Each row is a point on a landscape with many valleys, with its height.
From any point a ball rolls to the lowest of the 2 points nearest to it. It stops when none of these is lower. Distance is the straight distance between rows; heights are no part of it.
semu height 451: [145 118  78  84 129 136 139 155 109  88 103 140 144 156 124 111 170 128
 109 105 205 114 127 189 123 138  76]
bavo height 407: [141 150 103 130 135 155 155 138 176 141 191 133 143 209 118 136 110 135
 124 130 158 173 164 120 100 172 114]
nanan height 104: [149 124 151 109 103 122 139 103 123 116 110 122  87 120 102 182 165 152
 168  92 178 160 103 114 112 155 139]
larat height 198: [124 127 155 140  94 151 112 113 100 161 143 162 140 160 139 108  94 115
 133 168 118 151 143  97  91  69 138]
nolu height 623: [114 137  99 131 158 147 144 140 144 125 207 113 160 195 131 112 109 127
 127 121 116 144 188 152 117 171 109]
kag height 149: [134 120 148 124 110 119 122 101  96 118 110 124  87 123 116 160 161 153
 175  96 170 137 110 125 114 131 135]
vem height 333: [154 129  94 126 134 108 127 151 152 125 112 139 178 129 144  90 132  90
  65 151 122 104 133 139 158 113 115]
dase height 585: [139 114 149 159  86  98 154 112 146 135  33 137  41 102 101 189 191 149
 162 121 216 139  46 104 112 126 128]
kuras height 443: [115 119 131 123 180 119 123 137 100  78  88  94 104  57 137 115 155 157
 137  91 101  64 107 167 168 146 130]
zavin height 394: [ 98 144 119 135 149 157 131 141 149 147 222  99 159 160 126 118  77 111
 124 153  64 152 183 126 120 150 137]
taner height 128: [119 123 158 154  83 120 112  93  78 147 100 139  72 135 127 160 147 151
 200 123 188 144 112 111  89  97 128]
dit height 108: [130 130 164 154  63 147 106  99  75 167 108 157  83 155 127 157 128 142
 193 136 192 165 117  90  69  83 126]
soro height 604: [130 120 158 114 136 113 157  90 131  62 104  80  63  78 108 180 190 162
 183  67 166 117  88 143 128 182 135]
tarib height 634: [159 145  97 138 133 118 132 153 188 142 142 129 174 147 135 106 108  93
  67 167 121 129 141 109 141 131 129]
zotut height 280: [110 117 119 104 108 146 114 116  81 124 173 144 138 183 128 118 129 134
 156 124 160 151 164 149  94 120 114]
likav height 195: [146 112  88 124 124 118 145 142 129 124 106 160 176 178 161  59 134  87
  64 164 157 105 148 158 124  74  81]
goz height 398: [132 156 123 126 153 131 126 148 160 126 204  84 153 125 104 155 100 124
 120 117  75 147 150 126 147 200 154]
ruze height 732: [ 97 124 122  95 176 135 121 138  99  88 166  93 138  98 116 131 127 139
 138  83  75 107 153 174 161 167 135]
lup height 633: [115 123 117 112 140 130 121 134 109 121 158 134 160 145 133 107 122 120
 120 130 106 122 158 150 132 122 132]
Ges height 180: [142 104 110 126  91 112 115 138  85 125  77 179 144 169 154  71 148  86
  88 145 183 105 113 150 116  43  89]
sofot height 567: [129 127 163 124 143 111 150  91 129  85 119  87  76  78 109 179 170 165
 181  77 131 124 101 135 131 185 149]
Daf height 172: [140 104 102  73  80 132 139 136 107  94 117 141  95 156  89 164 184 134
 152  92 235 155 121 156  95 148  82]
bidi height 522: [154 117 132 121 117 107 129 125 126 117  72 142 103 110 116 147 168 137
 133 101 174 125  85 124 138 127 136]
muro height 378: [ 81 110 112  89 139 152 119 119  64  97 192 126 131 163 123 119 131 141
 162  98 134 136 176 183 107 144 106]
detaf height 350: [ 78 112 119  98 140 152 118 123  82 123 189 128 142 161 128 118 111 134
 151 122 105 138 178 161 112 128 127]
fason height 150: [107 109 142 142  98 121 107 100  63 124 101 133  64 128 128 141 165 151
 201 109 192 115 115 140 100  88 113]
zaku height 77: [144 151 109 157 128 156 145 134 185 161 194 127 158 187 143  79  76  96
 100 190 107 157 177  93  96 110 113]
Mumot height 426: [157 132  73 119 148 122 162 169 197 126 108 135 167 155 124 115 141 107
  58 133 162 122 143 146 154 158 102]
Gup height 459: [127 142 179 166  78 178 110 102  94 178 135 168 115 143 140 131  63 128
 169 170 124 174 135  66  62  74 145]
miko height 497: [117 127 155 139 151 112 127 106 117 111 116 104  95  82 124 155 143 163
 168 100 105 114 115 131 141 153 154]
fitu height 313: [136 118 139 129  75 131 109 117  87 148 108 166 121 169 131 125 135 120
 144 139 184 150 120 111  94  73 122]
popif height 259: [144 123  76 130 148 122 156 149 154 121 121 141 184 174 161  62 133  93
  65 148 148 106 166 161 134 107  79]
Sule height 324: [ 77 114 120 108 143 154 118 125  97 135 189 125 156 160 133 108  95 120
 135 137  80 139 183 145 118 112 126]
Tikob height 260: [ 88 122 166 172 120 120 110 115 117 174  98 141 111 100 157 110  93 122
 132 162  66 101 125 104 128  54 142]
pegu height 580: [155 144 158 143 143  89 157 103 186 111  91  87  89  54 101 193 167 161
 147  94 119 132  68  95 159 197 161]
fep height 151: [106 107 136 139 114 122 102 115  62 118  92 140  86 125 138 118 154 142
 172 110 168  98 120 149 116  78 120]
sib height 417: [ 91 140 131 129 134 172 129 131 128 152 221 122 150 176 130 120  72 122
 143 158  81 168 183 117  98 133 133]
gokir height 655: [128 144 144 104 138 137 136 115 119 109 190 103 122 134  99 171 126 147
 160  93 107 158 146 137 125 197 146]
faso height 735: [ 43 103 154 127 156 137 110  98  85 150 130 118  93 103 139 143 101 157
 190 111  90 107 146 144 120  90 138]
fumo height 364: [ 77 112 144 141 145 126 100 127 130 161 128 114 135  85 151 105  84 111
 107 147  33  99 150 111 144  64 136]
romaz height 228: [133 119  98  97 109 139 135 133 123 119 150 146 132 195 111 137 151 137
 134 113 205 157 148 155  96 150  94]
Pemur height 401: [124 126 134 133 172 104 125 126 125  93  91  99 105  53 130 130 156 157
 141  94  96  77  99 147 168 154 142]
vos height 447: [158 146 126 102 127 126 150 137 167 123 155 122 131 141  89 178 129 134
 122 110 146 168 118 118 130 195 139]
ligu height 372: [137 157 103 130 163 123 134 156 178 122 198  82 161 140 111 143 108 118
 106 115  91 138 154 136 152 206 136]
zipir height 351: [105 122 134 153 173  93 120 129 131 107  80  98  98  45 140 122 144 156
 141 115  82  65  93 143 174 142 147]
tid height 675: [ 85 125 135 101 159 144 118 126 100 118 195 102 132 126 111 148 108 145
 156  96  72 138 166 148 138 164 144]
kez height 652: [182 163 154 153  87 163 131 135 188 171 108 162 122 106 108 163  83 124
 125 165 134 183  83  38 105 133 158]
veg height 197: [149 108 120 138  88 106 120 132 100 137  58 185 138 159 153  76 141  80
  72 147 171 102  97 130 128  37 103]
rar height 210: [157 109 114 136  84 108 125 145 119 140  40 193 131 153 144  90 154  80
  63 148 181 107  79 122 140  50 110]
fufig height 464: [153 146 127 132 111 142 130 132 157 152 160 146 157 161 125 128 101 115
 116 162 128 158 136  99 110 127 139]
pomo height 525: [133 131 155 140 148  99 139 100 131 107  98 100  87  76 118 164 159 165
 169  96 124 114  94 122 144 162 151]
Gal height 133: [137 111 129 108  59 135 114 118  83 137 117 156  88 167 104 160 165 135
 179 110 230 163 120 115  83 101 100]
kefo height 556: [168 129 155 126 109 110 163 129 194 134  66 126  82  80  83 199 168 149
 121 113 157 163  64  79 147 181 157]
vefer height 800: [166 157 140 165 109 109  99 143 197 164  96 121 145  71 136 129 111 105
  76 161  87 129  87  59 161 125 164]
pefo height 551: [144 113 131  98 136 119 137 122 104  70  87 109  84  95 114 147 188 150
 153  72 185 104  89 157 135 151 112]
Lutan height 528: [147 138  68 101 166 138 166 169 160  95 118 120 168 157 123 108 159 127
  80  97 170 109 148 191 152 178  75]
Nal height 214: [ 93 125 160 108 126 150 119  96  78 125 178 118 101 135 109 159 122 160
 193  94 116 160 158 131 102 153 146]
Valuz height 268: [ 88 125 126 172 174  78 119 133 146 124  67  97  99  33 153 111 130 148
 133 143  60  51  77 142 178 128 148]
Vot height 544: [174 129 144 110 120 105 166 140 200 118  72 120  93  76  80 193 167 139
 106 104 146 158  71  94 165 194 157]
tefa height 620: [129 123 102 111 137 131 129 138 118 116 155 138 167 165 137 102 129 119
 114 132 135 128 157 154 128 129 115]
Ser height 618: [146 142  95 145 138 118 126 149 184 141 156 113 176 136 146  89 101  85
  59 176  95 118 155 117 145 123 127]
Miz height 395: [161 121  72 118 134 119 163 177 194 130  76 156 167 149 127 102 151  97
  43 146 175 118 130 145 159 141  96]
vele height 435: [125 141 137 122 128 140 119 127 127 139 175 125 146 136 122 140 102 132
 136 138  93 153 152 113 123 146 152]
laros height 578: [150 115 148 157  95  97 155 118 154 145  29 145  59  98 102 181 175 147
 144 121 195 145  48  93 129 135 141]
fabut height 199: [135 140  83 129 165 126 143 156 161 111 166 106 181 156 139 102 125 109
  87 126 112 114 168 158 151 163 107]
Bife height 373: [130 154 120 126 137 155 143 135 154 137 214 118 150 185 114 142 101 135
 139 131 123 167 163 123 107 183 132]
vozi height 485: [102 116 142 120 186 120 135 125  96  62  88  80  77  52 138 127 162 173
 159  93 120  59  96 178 156 156 127]
Pige height 586: [130 132  82 102 158 140 145 144 119  93 153 120 164 169 132 105 144 130
 115 101 153 118 163 189 132 166  85]
Ritom height 462: [151 140 100 140 123 146 151 140 183 153 162 147 158 197 137 101 105 110
  97 169 149 155 161 104 105 120 112]
busiz height 179: [ 84 113 147 107 130 150 113 101  65 117 166 118  96 127 115 146 133 158
 192  91 126 141 160 149 108 133 136]
keviz height 638: [123 144 148 111 152 130 132 124 129 108 194  87 125 112  97 174 120 144
 152  89  80 152 142 132 143 209 154]
Gadof height 572: [110 137 170 167 125 119 127  94 114 149 111 119  87  92 129 166 123 167
 194 130 109 138 107 105 112 137 161]
Mopan height 470: [135 115  87  95 132 134 129 143  95  94 117 142 160 159 141  87 153 119
 109 116 175 107 140 188 122 115  87]
zefer height 418: [124 116 100  78 124 143 121 133  70  78 143 125 127 153 119 118 165 140
 149  89 188 117 143 189 113 141  88]
bepe height 687: [ 83 112 115  87 184 151 113 149  81  84 137 101 141  92 134 105 124 138
 126  93  78  80 151 185 161 129 119]
fem height 399: [109 115 105  86 131 145 122 127  73  89 171 127 134 165 122 117 146 142
 153  96 160 131 162 183 108 149  99]
nemeb height 606: [128 133  87 128 157 140 151 144 152 119 182 124 161 193 137 109 125 127
 112 117 142 137 180 155 123 167  97]
sut height 254: [129 126 110  97 115 135 128 122 106 116 164 141 139 180 118 134 142 137
 145 111 175 153 151 153 100 145 113]
mimu height 509: [151 127 141 124 116 115 125 121 124 129 102 141 119 122 117 150 150 137
 137 113 153 142 100 114 131 130 143]
gopap height 603: [115 123  88 106 150 142 138 138 105 101 168 130 164 176 139  97 133 127
 119 115 142 123 173 184 122 140  94]
vus height 635: [169 160 162 163 108 126 130 124 182 166  96 130 111  80 118 173 109 141
 130 144 116 161  79  50 132 153 165]
keb height 537: [151 110 126 107 126 115 133 127 108  89  74 127  95 103 116 143 182 140
 140  87 188 111  90 146 137 133 119]
sira height 815: [160 154 165 189  88 116 116 124 167 185  71 154 119  96 151 122  99 111
  99 174 107 126  74  52 134  84 151]
fifo height 569: [127 114  98 133 141 119 134 142 133 129 144 132 179 150 162  53 105  80
  65 178  88 104 176 147 133  77  98]
rad height 43: [152 118 151 108 105 116 157 105 148 103  88 116  71 102  90 194 183 152
 161  80 184 156  84 115 121 167 138]
tepu height 421: [158 160 140 115 127 143 145 129 165 131 182 115 130 144  95 184 110 137
 139 121 124 177 123 104 119 199 147]
kan height 163: [131 124 111 135 150 105 103 153 136 114  93 114 162  66 155  79 129  99
  66 133  68  68 119 144 185 101 131]
Feko height 707: [ 54  98 136  92 157 156 107 114  64 113 156 116 106 119 127 134 116 151
 177  88 101 114 163 165 122 111 127]
sev height 215: [123 122 157 148  98 132 109 112  97 160 116 157 124 142 144 116 111 125
 142 153 127 130 130 104 107  68 142]
pafuz height 433: [ 99 133 142 122 110 176 121 115 106 155 203 142 147 177 130 117  78 125
 152 166  99 172 176 112  84 111 132]
fopor height 291: [ 88 111 118 113 144 139 115 134 109 135 166 126 164 139 144  94  95 106
 107 151  65 119 175 139 130  88 126]
dukof height 538: [122 107 141 113 141 124 140 113  89  52  82  83  52  78 127 149 198 163
 176  80 202  78  83 172 122 147 101]
vore height 458: [113 127 145 128 170 112 125 119 123  98 124  90 100  66 120 147 139 163
 160  90  80 102 120 141 159 167 152]
tikik height 248: [159 117 103 116 128 107 125 154 130 115  49 160 146 111 138  97 161 100
  73 122 161  90  83 146 165 102 114]
Vina height 668: [146 121 132 132  94 125 122 124 119 152 121 167 153 166 146  93 114  94
  99 172 140 133 128 109 109  63 123]
Genu height 194: [121 116 145 136 131 114 116 109  93 115  98 130  92 103 129 139 154 155
 169 105 146 107 108 138 127 120 141]
meb height 140: [124 142 127 144 118 169 136 124 147 164 198 136 155 177 138  92  66 104
 119 196  93 162 172  97  86  95 123]
Nibef height 782: [160 139 120 117 137 107 128 142 159 121 116 125 148 107 118 144 140 125
 101 119 123 129 107 113 160 157 144]
Sog height 258: [111 127  93 108 171 131 122 157 117  98 149 104 173 105 139  92 124 109
  90 120  72  91 161 176 166 136 119]
zof height 748: [ 56 112 155 130 167 134 117 101 100 136 134 103  90  85 131 157 112 165
 191 107  77 109 142 140 132 123 147]
milad height 184: [122 140 115 141 136 137 116 141 158 149 184 107 167 135 142  94  77  93
  88 178  57 129 170 110 127 107 133]
garoz height 450: [117 137 169 147  86 178 113 104  91 168 161 157 122 155 134 134  75 135
 173 157 121 177 151  83  65  94 142]
kob height 299: [131 119 127 115  95 137 110 117  89 132 143 155 136 174 129 121 133 132
 149 134 170 151 142 132  96 101 122]
seka height 492: [147 130 127 113 117 130 126 127 125 131 137 144 142 152 121 141 131 130
 130 126 148 147 125 118 121 135 138]
vifo height 608: [ 86 124 164 154 150 105 142  80 110 111 116  90  61  75 117 174 147 180
 210 116 118 114 101 139 115 158 149]
Fezib height 807: [168 157 152 179  93 114 104 133 187 181  88 139 138  82 140 119  95 103
  81 176  92 130  81  49 144  96 158]
Vid height 152: [138 104 108  88  67 130 125 131  94 115 112 149  93 167  94 157 182 133
 159 100 239 154 120 140  93 119  82]
zilu height 349: [133 150 129 120 118 163 137 121 133 146 205 134 141 188 112 143  97 138
 152 139 137 181 156 116  89 164 132]
vun height 659: [180 167 151 157  83 173 129 129 174 171 123 169 131 121 115 148  69 117
 127 177 134 184  95  42  89 115 148]
tana height 217: [107 125 111 132 143 128 110 145 147 141 169 105 171 121 145  86  91  88
  75 170  50 121 172 126 142 102 131]
kero height 261: [101 106 119 124 147 121 108 140 111 129 124 126 158 101 151  76 107  95
  86 149  59  89 154 144 153  69 124]
gafa height 574: [138 114 142  97 128 120 148 107 121  62 106  96  73  93 105 169 191 150
 166  61 182 122  98 150 127 173 122]
taza height 105: [128 128 119 152 152  97 102 150 141 116  77 112 142  51 157  87 136 113
  82 125  67  60 103 135 191 110 140]
Tulo height 303: [ 92 124  99 111 169 137 120 152 120 108 173  99 169 117 136 105 108 110
 102 121  60 105 174 164 158 139 124]
Vop height 674: [172 148 144 152  86 135 123 135 174 171 103 162 146 126 133 119  95  97
  86 182 130 150  93  61 121  89 144]
tisum height 331: [ 67 101 141 141 149 116 105 127 111 152  97 130 125  87 160  89  97 107
 107 144  48  71 137 132 150  43 124]
gipe height 685: [167 127 128 136  87 117 130 145 162 162  77 180 145 148 134 107 124  88
  67 170 158 137  90  90 135  77 129]
lurer height 200: [137 111  88  83  93 134 140 142 120 109 125 150 118 185 100 147 171 138
 137 107 231 155 139 165  95 149  77]
Fude height 694: [ 62 108 136  90 162 154 114 115  74 112 176 105 114 120 117 139 114 152
 174  86  86 124 167 166 128 143 134]
kamu height 680: [172 139 137 147  91 117 123 141 172 167  84 166 142 123 133 114 114  93
  68 174 139 134  86  74 142  88 140]
temed height 657: [113 132 132 101 141 141 127 119 103 112 193 112 135 146 108 152 123 144
 156 101 108 149 158 148 123 177 139]
keti height 640: [103 133 114 109 149 144 135 134 113 120 207 114 152 172 121 128 115 133
 141 116 107 141 176 160 121 175 124]
gifeb height 420: [128 150 135 127 139 136 118 132 138 133 186 104 145 123 114 149 104 132
 130 126  76 150 146 114 141 167 154]
bof height 437: [141 145 107 137 125 161 150 133 173 148 183 140 152 206 132 112 101 125
 121 156 152 166 166 109  94 139 112]
Bodep height 536: [112 109  89 122 151 133 138 142 112 114 152 131 181 163 161  56 118  95
  85 156 106 103 182 176 130  94  86]
viv height 648: [102 112 125 110 142 134 111 131  93 117 134 133 145 122 139 103 124 124
 128 123  93 107 152 154 139 101 132]
Zula height 490: [126 111  87 111 126 134 129 137  95 109 130 149 168 180 154  74 139 109
 105 140 164 110 160 175 111  94  84]
rig height 568: [162 127 156 143 107 105 153 118 171 145  53 133  83  89 100 187 160 150
 137 117 166 158  62  82 136 157 153]
Fopur height 824: [160 141 159 192  83 100 120 122 158 184  45 171 110 111 156 107 111  97
  86 174 121 110  62  63 144  59 143]
namo height 400: [146 164 130 122 134 149 144 135 167 137 204 111 141 162 101 166  99 134
 135 125 118 174 141 111 115 202 143]
zudok height 342: [113 137 105 124 154 131 118 150 143 123 181  98 170 128 132 114 106 110
 101 137  66 122 166 139 152 147 139]
ver height 328: [145 152  92 125 169 123 155 163 182 110 180  90 160 155 110 144 124 119
  97  98 119 132 152 155 155 219 115]
Dab height 434: [139 121  92  67 132 147 132 145  86  70 120 120 129 141 119 119 177 140
 131  83 201 111 125 198 122 151  77]
sil height 555: [ 88 129 167 155 139 126 121 100 115 157 125 114  98  87 134 159 105 163
 184 132  77 129 129 108 120 127 160]
sel height 290: [ 62 108 157 165 136 106 114 111 108 170  85 141 105  98 165 101  94 121
 132 159  63  77 118 123 135  40 131]
gitam height 658: [158 125 112 131 104 124 139 136 157 150 122 164 163 171 139  97 115  94
  81 177 151 138 130 108 116  88 117]
tamag height 624: [163 155 163 171 124 103 139 119 189 157  78 114  98  63 115 181 135 153
 136 133 118 144  62  59 147 170 164]
Fus height 449: [127 138 132 126 123 146 123 127 130 146 175 135 158 158 129 121 102 121
 129 155 106 154 155 114 116 124 141]
suz height 146: [131 149 113 154 132 148 129 140 176 156 194 109 162 154 140  91  75  91
  91 187  73 146 173 103 115 115 128]
napil height 156: [143 106  97 114 111 118 128 142 106 119  91 169 165 174 152  68 144  89
  80 151 174 105 131 161 120  63  84]
Gete height 370: [110 147 111 133 153 138 125 149 160 135 207  92 166 144 127 122  89 110
 107 142  66 140 172 130 139 164 140]
Poba height 457: [150 131  77 115 148 121 151 159 162 114 121 135 172 157 135 104 142 109
  77 129 158 116 145 157 148 148  97]
Nin height 721: [ 51  96 139 107 165 146 105 115  73 124 133 120 105 109 140 121 113 148
 170 100  94  97 156 161 126  86 127]
Silig height 307: [151 122 106 120 125 112 126 146 134 123 104 153 166 135 143  93 137  96
  80 144 140 108 119 137 146  97 120]
tula height 597: [143 130  96 143 139 119 133 144 167 143 157 125 176 150 153  68 100  79
  57 187  92 119 168 120 133  93 110]
sume height 667: [176 159 141 147  87 156 131 136 184 173 123 164 146 138 121 127  82 101
  98 188 134 170  98  58 102 102 141]
Vibel height 477: [160 140 133 123 100 136 131 132 148 152 133 155 142 156 119 145 117 124
 120 152 156 165 116  93 110 125 142]
fis height 127: [122 108 130 119 109 126 102 121  69 117 105 149 114 142 134 115 153 131
 154 112 169 115 129 146 111  86 119]
nikov height 676: [157 125 141 145  79 123 126 124 129 163  99 180 145 169 144  89 109  84
  80 183 151 136 109  89 103  46 121]
Vasi height 521: [ 97 127 153 127 154 132 112 119 115 134 156 101 118  92 120 153 111 151
 159 109  65 130 144 122 144 146 157]
Puv height 253: [123 138 161 110 109 155 125  97  94 135 187 121 107 150 106 170 117 156
 187 107 136 183 147 114  89 167 142]
dusig height 245: [117 117 135 159 149  97 111 131 117 125  71 128 111  73 155 104 137 132
 126 128  96  66  97 136 167  97 141]
bapev height 94: [109 106 119 107 118 134 107 124  68 109 132 144 133 149 135 103 142 130
 144 116 147 115 149 162 115  97 117]
Gepiv height 368: [163 126  77 121 133 107 144 164 179 131  85 150 179 138 140  91 140  86
  42 151 153 103 123 140 162 124 102]
rov height 588: [ 91 132 174 174 126 114 136  84 109 150 105 114  71  89 131 175 121 176
 214 145 119 134  95 117  98 141 154]
verig height 666: [ 85 109 124 100 164 145 110 136  83 102 141 118 137 110 135 110 122 135
 138 100  86  96 157 169 146 116 128]
nusar height 386: [ 92 124 157 165 127 118  95 127 144 177 117 116 129  82 151 101  76 107
  96 173  30 104 135  87 136  59 145]
Buz height 602: [148 149 161 133 130 124 128 115 143 131 149 106 115  98 110 175 125 152
 154 111  99 156 115  93 137 173 162]
pemo height 177: [127 133 147 136 100 159 121 118 115 161 165 154 153 167 141  99  75 106
 125 190 106 161 156  96  86  77 130]
Giku height 646: [161 136  99 133 119 123 141 150 183 149 126 149 165 161 134 105 117  96
  71 174 146 138 132 108 134 116 120]
fina height 496: [165 130 123  98 122 111 150 140 166 115 104 130 121 114  92 172 156 135
 107 104 157 152  98 118 150 180 142]
kemo height 495: [ 93 125 145 120 169 127 119 121 115 110 150  89 109  80 118 152 124 158
 160  89  64 111 140 141 158 157 152]
mim height 322: [148 117 140 142  75 120 109 123 102 149  70 174 109 157 134 123 148 114
 132 136 192 135  96 105 109  62 122]
Dopav height 587: [132 139 166 145 125 127 126 101 121 142 124 120 100 102 120 168 131 161
 174 118 117 147 115 100 122 148 159]
ramu height 467: [110 131 181 174  76 159 109  98  82 181 112 164  99 148 152 129  81 128
 172 165 129 155 133  83  68  55 136]
rik height 581: [152 130 158 132 127 102 149 103 152 117  91 111  86  86 105 184 167 157
 158  96 149 144  80 105 135 170 152]
muz height 304: [135 144 140 104  95 166 135 106 117 144 194 139 115 189 101 169 118 148
 173 122 178 200 145 113  64 167 123]
Dunav height 132: [131 131  84 128 156 123 138 151 147 119 156 117 184 149 151  79 118 100
  79 146 103 107 171 158 149 133 108]
zaguf height 605: [150 149 162 161 141  89 144 108 182 134  86  93  94  51 114 181 148 160
 149 118 106 129  73  85 155 185 163]
suf height 338: [138 121 147 164  80 110 122 110 103 154  57 157  73 135 127 149 161 136
 165 128 205 136  78 105 105  84 126]
Resak height 196: [122 127  94 125 155 117 121 154 132 116 145 114 181 117 151  82 116  96
  77 148  79  95 161 157 159 116 118]
musil height 523: [167 131 140 103 132 105 157 130 180 101  98 109 106  84  87 189 166 138
 116  87 140 148  83 111 161 193 149]
lek height 683: [166 122 124 137  81 121 136 141 161 167  86 186 148 173 135  93 115  80
  64 192 167 143 100  91 114  60 116]
busi height 554: [156 133 155 122 138 100 160 108 173  96  95  95  86  69  98 192 172 152
 145  80 135 140  78 108 154 194 151]
Dev height 491: [152 139  67 111 166 128 154 170 160 102 113 118 186 140 141  90 147 106
  64 120 147  96 146 181 163 155  85]
zekeb height 119: [134 122 146 137  56 139 109 108  78 158 106 159  91 166 121 151 143 135
 181 128 218 165 114  97  77  78 111]
gope height 583: [134 131  78 126 162 143 162 153 162 112 162 124 163 202 137 101 140 131
 101  96 167 135 185 166 128 170  74]
pado height 833: [148 141 158 202  97  84 117 121 155 182  45 159 107  94 163 100 112 104
  86 174 102  91  61  74 157  69 140]
Sepo height 442: [113 139 156 129  93 183 119 107  97 162 188 152 136 172 129 127  74 131
 164 166 118 182 162  96  67 108 138]
rapa height 549: [106 106 143 129 143 114 134 103  87  69  95  89  50  80 125 149 185 169
 193  92 180  83  93 168 119 140 113]
zike height 327: [131 150 131 117 111 169 141 115 128 143 212 136 128 204 106 155 103 146
 163 130 164 191 158 118  70 175 118]
tef height 751: [129 135 116 102 161 126 126 138 117  95 162 105 143 113 113 137 135 131
 125  96  96 118 142 157 154 173 133]
Godef height 329: [142 118 136 159  67 111 115 121 103 157  45 177  85 150 133 135 156 115
 133 136 204 129  77 103 114  58 121]
ruta height 794: [164 150 142 154 119 107 112 137 175 152 103 124 136  83 128 138 123 121
 101 141 101 130  95  75 162 133 165]
Luk height 277: [138 144 159 114  97 165 130  98 110 140 178 130 102 155  99 184 119 155
 186 114 158 198 131 100  78 167 144]
rebe height 644: [175 166 164 171  96 145 123 124 182 174  96 145 116  84 119 169  86 135
 134 156 119 171  75  34 115 139 162]
sul height 474: [158 127 111  94 121 122 151 144 162 119 123 138 129 146  95 164 149 130
 109 113 171 155 115 128 131 177 129]
Dupem height 617: [134 145 154 124 146 122 129 118 135 118 161  90 115  91 107 170 127 149
 151  98  81 144 126 113 149 185 162]
Duden height 508: [114 110  86 116 145 139 138 138 108 110 148 140 173 186 161  62 131 109
 101 142 145 111 179 183 116 102  79]
vunok height 539: [ 72 125 164 134 153 141 113 108 114 156 153 105 108  98 128 158  94 157
 176 120  58 130 148 113 130 128 155]
puf height 576: [ 99 117 151 144 149 105 136  91 101  89 101  94  60  78 123 154 164 173
 197 104 141  94  96 155 123 150 138]
refa height 278: [146 116 111 121 133 114 118 142 112 111  82 149 155 114 145  89 148 108
  89 124 134  88 107 147 156  93 122]
nite height 607: [ 66 119 162 159 140 108 132  84  95 136 106 111  62  87 127 164 133 176
 217 140 121 115  99 146 105 130 146]
zuri height 173: [111 124 130 166 158  90 107 139 142 124  65 112 119  47 157  95 134 128
 105 133  68  51  94 135 187 111 143]
Dav height 231: [100 117 162 157 109 126 107 109  90 162 103 152 115 124 151 112 107 124
 141 150 102 114 134 112 116  58 141]
Biki height 251: [ 98 113 121 125 144 124 109 138 128 142 148 117 164 111 149  85  92  90
  80 160  47 103 163 128 144  78 126]
bev height 559: [141 135  76 107 159 138 163 158 160 102 150 120 155 182 119 124 148 133
 104  88 172 130 159 178 134 190  80]
gom height 218: [113 114 120 130 148 116 108 145 113 120 102 125 153  86 154  80 122 104
  84 135  70  73 135 146 168  83 127]
samo height 845: [127 137 152 203 109  80 122 113 143 168  47 145 100  91 164 110 122 122
 120 167 104  84  62  93 152  80 146]
fad height 225: [158 109 110 125 101 107 127 150 123 129  43 176 133 138 135 104 163  98
  80 131 186 106  81 132 146  78 114]
dife height 770: [154 135 116 104 148 113 127 135 137  98 127 113 141 105 114 145 149 131
 114  99 123 121 115 143 162 170 137]
libim height 789: [165 141 125 128 123 108 119 144 172 142 111 131 148 101 119 142 128 117
  92 135 118 133 100  94 160 143 155]
Seto height 269: [142 147  77 118 175 125 151 164 167  97 164  90 174 140 124 118 134 115
  89 100 118 108 159 175 163 198 103]
fakuz height 518: [123 117 142 111 169 125 138 123  92  47  81  76  69  64 137 135 185 169
 158  81 165  66  87 179 140 160 113]
tidu height 247: [111 114 139 141 151 109 114 122 101 113  90 126 104  88 141 118 144 149
 148 110 114  83 110 146 148 112 141]
mobi height 134: [ 98 109 134 109 122 140 107 115  69 117 146 134 119 140 126 123 131 143
 167 107 135 127 153 150 112 110 130]
Pefev height 711: [ 93 121 116 104 178 135 113 147 109  99 143  93 140  80 129 119 119 134
 122  96  57  93 150 166 174 147 134]

For each start below, name the point where the ball stops.
pafuz | Dunav
puf | taza
pefo | Dunav
ruze | napil
Miz | napil
Fopur | napil
Godef | dit
Fude | Gadof
lek | zaku
Ser | zaku
sul | bapev
vele | Dunav
bof | bapev
semu | zaku
keti | napil
Luk | bapev

Call two points neighbours if one is among the 2 nearest of the other. Go from one point of each pair to the other, from neighbour to neighbour, staying as low as possible. Name the highest point that can't be avoided.
zaku, napil | temed
taza, zaku | kero
taza, rad | tidu
bapev, dit | fep
